Each row is a point on a tangle of strands that fork and nearly touch. The rows are in no order.
Points whose rows are less than 111 apart are linked; no others are. Some points are linked to none.
Q_285: [-11 -36  32  12 -14   6  46 -24 -88  15   9 -38  22   1   9  15  -5  -9
  45   7 -10   8  19   9]
Q_225: [-28   8  -8 -27  -6 -12 -11   4 -12 -25  40  13 -38 -54 -33  -4 -21 -11
   2  15  25  21 -29  -3]
Q_81: [ 35 -23  35   8 -10   7  28 -32 -82  25 -16 -23  61   5  51  37  22 -20
  63  25  17  -7  -4  10]
Q_800: [-28  20 -15   8  26 -13   1  -1  25 -10  15  33   7  25  27  28  50  -7
 -38  -7   6   2 -15 -52]
Q_661: [ 32   1   0  14  -3  -5 -29  28  -2  14  25  13   1  -6 -64 -52   3 -24
 -45 -43  53   1  -7  44]
Q_277: [ 15  16   6  28 -13 -13  -7  46  23 -30  -6  32 -41  -4 -73 -64  30 -35
  20 -50  -5 -17  49  65]
Q_460: [ 17   1 -20  -6  22  22 -20 -28  15  26 -44   7  29  48  43 -13   9 -17
 -37  20  18 -28 -28 -13]
Q_298: [-28  41  28 -37 -11  -2 -30 -10 -30 -20  70  29 -48 -51 -36  34  15  -2
  23   9  33  46 -26 -21]
Q_128: [-19  17 -62  37  -1  -9  18  32  -5 -34  22   8  -7 -49 -45 -15   0  -8
 -31  -3   2   2  13  26]
Q_685: [-12  10  61  23  -3 -25   5  43  10  -8  79  43 -50   6 -32 -37  27  -8
   3 -15  22  10  23  12]
Q_349: [  7   0 -25   4  15  -3  14  16  36  -6  -7 -19   7 -15 -45 -15 -43  -7
 -34  11 -28  -1 -56  26]
Q_723: [ 27  40  18   7 -10  -8   8  -2 -42  43 -58   0  65   5  87  41  22  -5
  36  32  10 -14 -23  57]
Q_873: [ 52 -37  17  -5 -21  16   1 -21 -60   3  -8 -21  60  11  40   1 -18  -2
  14  -1  25  -9   5  18]
Q_713: [-31  -3 -35  23  -6 -14  25  15 -40 -21  32   6   9 -11  13  35  21   1
 -25 -22  -7  31  47 -22]
Q_645: [ 13  26 -34  51  -5  -8  -6  46  44 -37   3  15 -36 -14 -56 -54  41  15
 -17 -38  26 -29  37  35]
Q_405: [ 49 -19 -42  15  -7  12 -19  -4  -4  -1 -13 -16  33 -15 -28 -45 -16   3
 -47 -43  38  -6 -12  22]
Q_203: [ 50  -6 -22 -27  30  -7  -6  -6 -38   5 -57  21  48 -14  68  85  30 -20
  61  36 -11  -2 -28  18]
Q_14: [ 79 -32 -22 -27 -16   9 -17  -2   8  -4 -16 -35  23 -27 -26 -16 -57   3
 -37   2  29  -5 -41  18]
Q_330: [ 48  -6 -27 -47 -20  13 -11 -27   4  -9   2 -13  -7 -39  -1   3 -47   1
 -38  19   4  23 -66 -30]
Q_903: [ -7  -3  38  44  10 -19  11  25 -32  23  41   3  29   2  -6 -27  26 -10
   2 -40  38  -4   8   5]
Q_530: [ -9  30 -26   7  49  -1 -10  -6   0  20 -60  31  23  52  61  13  43 -19
 -11  41 -12 -23 -13 -12]
Q_397: [ 51 -40   8 -43 -22   1  15  -6 -49 -24  11 -15  27 -37  21  61 -26 -10
  23  18  -2  26 -31 -19]
Q_174: [-33 -29 -23 -39  -2  19  -6 -42   6  -8 -21 -25 -35 -27   8  -4 -36  22
  12  13 -10   4  10 -44]
Q_588: [  9 -15  44  -7  14 -22 -14  26   9  26  10 -17  21   0 -46  -7 -42 -24
   2  19  37  -5 -69  37]
Q_16: [-43  -8   4  22   4   7  22  10  22  18 -27 -28  10  18 -28  -4 -34  21
  15 -12 -77  13  53  28]
Q_310: [-21  -1  -2 -15  -4   6 -11 -21  64 -26  -9 -23 -71  13  21   5  35  47
   1  33   0 -33 -19 -80]
Q_404: [ 41   0  -8  10 -17  25  -2 -21 -14  22 -49 -16  75  30  49  -3 -15   5
  -4   5  -6 -16   7  44]
Q_630: [ -8  -9  41 -40  21   0  -3 -12 -11   0   5   8  27  34  18  49  -7 -22
   5   7 -15  25 -51 -16]
Q_2: [ 55  -4 -26 -35 -33  23   3 -18  -6 -30  18 -20   6   1 -12  14 -46   5
 -61   5 -37  27 -16 -11]
Q_153: [-17 -16 -23 -14 -20  36  -9 -36  34  -8 -40 -23 -58  41  25 -22   9  30
  -4   3 -22 -23  59 -55]
Q_8: [ 22 -15  49  15   7  20   6   3   8  20  23  25   4  37 -19 -30 -12  -8
 -23 -51 -51  26  16  20]
Q_363: [-24  31   7 -36   7   6  -8 -18  13  -6  35  23 -10  18   7  36  10  -6
 -34   4 -11  36 -47 -49]
Q_351: [-18  41   6 -43 -34 -22 -41  -5  -7 -11  46  19 -60 -64 -38 -29 -19 -32
  19  27  73  -2 -18  11]
Q_184: [-11  -1  22  49 -17   7  20   6 -36  33  -9 -17  17   4  21 -30  17  33
  36 -56 -23 -13  86  23]
Q_418: [-22  12  28  36  14 -20  -2  23  51  -5 -16  -3  -7  44  48   3  27  58
  41   0  -2 -32  43 -14]
Q_570: [-55 -20 -29  -2  13 -16  11   6  22 -19 -18 -24 -37 -48  -2  20 -29  28
  38  15 -12  -8  24 -35]
Q_159: [ 18  -7 -37   5   0 -12  16  -4 -60 -13   1   7  47  -8  47  55   9 -12
 -15 -12  -3  20   3 -12]
Q_753: [ -2  28   9 -12 -34  -8  -1  19   4 -18  32  42 -53  -1 -70 -53   1 -56
 -10 -26   8  -6  16  68]
Q_470: [  5  -8  -6  -3   1  31   8 -30  17  12 -20  10  -8  44  -1 -34  -2  10
 -35 -39 -45   9  39 -11]
Q_979: [ -6  19 -43  35  -2   3  11  24  28 -27  22  12 -34 -18 -34 -24  32  28
 -51 -30 -10  -3  38  -7]
Q_794: [-48   0 -47  29  12 -36  17  36  10 -37  11  -1 -22 -69 -15  20  -1  17
  18  22   4  -4   4  -3]
Q_577: [-29   1  16  18  16 -32 -19  39  28 -11  18 -10 -18 -20 -24 -30   3   5
  28   1  54 -33  -6   8]
Q_704: [  6   5  -7  19  16  35  -9 -34  37  30 -50   2  24  51  29 -48  12  10
 -18 -16 -11 -39  26  -2]
Q_739: [-28  10 -12  31 -11 -10  24  16 -45  15  -4   4  15  19  40  15  26  14
  15 -34 -22   9  90 -14]
Q_934: [  2 -48 -44 -17  -4  39   7 -50  13   2 -53 -27  12 -17  11 -15 -57  15
  -1  21 -17 -16 -14 -16]
Q_963: [-13  15  12  -8 -21 -25 -35  35  23 -28  40  17 -60 -36 -41 -34   8 -13
  14  14  96 -29   1  19]
Q_9: [ 40 -39  -5   1 -15 -17  18   6 -70 -15  26 -23  23 -61 -13  23 -26 -16
  24  14  22   8 -28  14]
Q_314: [ 27 -20 -40   0  -9  41   1 -53   9  19 -79 -13  45  12  43  -1 -30   5
   3  52 -16 -20  -9  19]
Q_135: [-39 -11  33  -2  28   2  10  -3  -2  17 -19  -1  36  25  30  25  -4  -1
  35  10 -12  -6  -4  -6]
Q_173: [-20 -21 -29 -50  14  18   0 -34  14   9 -37   5 -19   7  30  75  -6 -17
   8  45 -42  21 -34 -50]
Q_228: [-36  -4  44   7  35 -33 -17  33  11  11  26   0  11 -25 -39  12  10 -20
  27  12  51  -8 -55   8]
Q_587: [  3   7  -5 -14   6 -20 -18  27  41  11   0  -5 -18 -15 -67 -28 -50 -40
 -17  26  29 -15 -63  63]
Q_659: [ -3   1  37  27   8   2   6  28  36  11  40  40 -44  43   1 -19  18  14
 -24 -38 -50  25  57 -14]
Q_802: [  0   9  16  42   9 -31 -10  36  60 -35   5 -22 -27  15   5 -39  21  60
  22  -7  34 -33  24  -4]
Q_138: [-14  58 -11 -25 -13  14 -19 -26  25   2  38  12 -43 -17 -33 -10   5  10
 -47  21 -11  26 -55 -57]
Q_829: [ 45 -21  62  19  -5 -16  17  21 -39  31  50  -5  40  24 -14  -3  13 -24
 -12 -16  42   9 -32  10]
Q_772: [ 43  -8  40 -17   0  -9  -6  10 -14  -2  36   1  46  15   7  42   4 -25
 -20   0  32  24 -62  -9]
Q_816: [ 12  12  15 -11 -20  12 -11  -6  43 -26  11   3 -79  15 -36 -53   1  42
 -17 -31 -32   7  59 -21]
Q_15: [ 46 -32 -18 -70   6   7  -9 -35  -8 -21 -18  11  13 -23  36  79 -16 -10
  20  30 -15  25 -46 -34]
Q_84: [ 23 -17  20 -23   2  14   7 -33 -67  21 -40   2  46  14  57  78  32 -29
  81  58 -20   2   2  27]
Q_861: [-22 -33   1 -10 -12 -11  26   6 -60 -12  24 -30  -3 -29 -23  21 -30  -7
  25   6 -25  26  12  10]
Q_834: [ 25  -3  16  23   4  13  11   3  15  29 -25 -15  62  26  -4 -24 -22   4
  -2 -15 -30  -7 -14  45]
Q_347: [ -1  19 -10  54  13 -14   9  26  -8  15  -2   1  32  -3   9 -40  24  19
  -9 -58   0 -15  39  26]
Q_605: [-48   6  -5   5  16   4  18  -4  24  29 -33 -11  18  47  24  33 -15   5
   4  14 -70  12  29 -10]
Q_267: [-15 -12  21  21   8   3  14  12  -7  15 -15 -22  16   6 -46 -42 -33  -2
  32 -21 -50  -8  18  64]
Q_224: [-49  -9 -30 -21  17  -9  12  -7 -11  -4 -15  -2  -5  -2  21  93  12 -14
  28  11 -37  33  15 -38]
Q_504: [-38  21  32  36  17 -22  16  35  29  -4  45  42   2  30  11  18  38  10
 -21 -18 -15  13  18 -29]
Q_596: [ 10  34 -25  -8 -13   8 -32   5  27  -5  30  20 -46 -23 -66 -55   2 -12
 -53 -17  50   1 -15  17]
Q_650: [-19  10  19 -36  -8  24 -20 -39  18   4  -1  16 -45  54  28 -24  -2  15
 -24 -17 -19  14  46 -51]
Q_938: [-25  30  18  24   4 -15  25  -5 -35  48 -36  -9  49   0  65  31  13   6
  47   3 -16  -6   4  25]
Q_108: [-20  -8 -20 -18  15  23 -12 -36  34   3 -53  -7 -30  29  49 -13  37  17
   5  38   9 -49   5 -56]
Q_931: [-11  43 -11 -11 -17   4 -28  -2  45 -25  33   6 -80 -25 -44 -41   9  22
 -36   8  22  -9 -12 -32]

A fork is a point with three links. Follow the links from the first point to the second and name the forks in between, in order.
Q_530 / Q_829 | Q_470, Q_363, Q_630
Q_645 / Q_16 | Q_404
Q_404 / Q_659 | Q_135, Q_630, Q_363
Q_460 / Q_834 | Q_470, Q_363, Q_630, Q_135

Follow the links from the first point to the second, and from the first to the third. Name the last point that the two ways share.
Q_794 / Q_8 / Q_159 | Q_630
Q_15 / Q_330 / Q_8 | Q_363
Q_713 / Q_861 / Q_14 | Q_630
Q_739 / Q_277 / Q_723 | Q_135
Q_723 / Q_128 / Q_704 | Q_135

Name the points in between on the shortest way along the links from the first point to the second, in order.
Q_794 / Q_224 | Q_570, Q_174, Q_934, Q_314, Q_404, Q_873, Q_81, Q_285, Q_861, Q_9, Q_397, Q_15, Q_173
Q_277 / Q_363 | Q_645, Q_979, Q_128, Q_794, Q_570, Q_174, Q_934, Q_314, Q_404, Q_834, Q_267, Q_16, Q_605, Q_135, Q_630
Q_138 / Q_108 | Q_363, Q_800, Q_504, Q_659, Q_8, Q_470, Q_650, Q_153
Q_800 / Q_713 | Q_363, Q_630, Q_772, Q_829, Q_903, Q_347, Q_184, Q_739
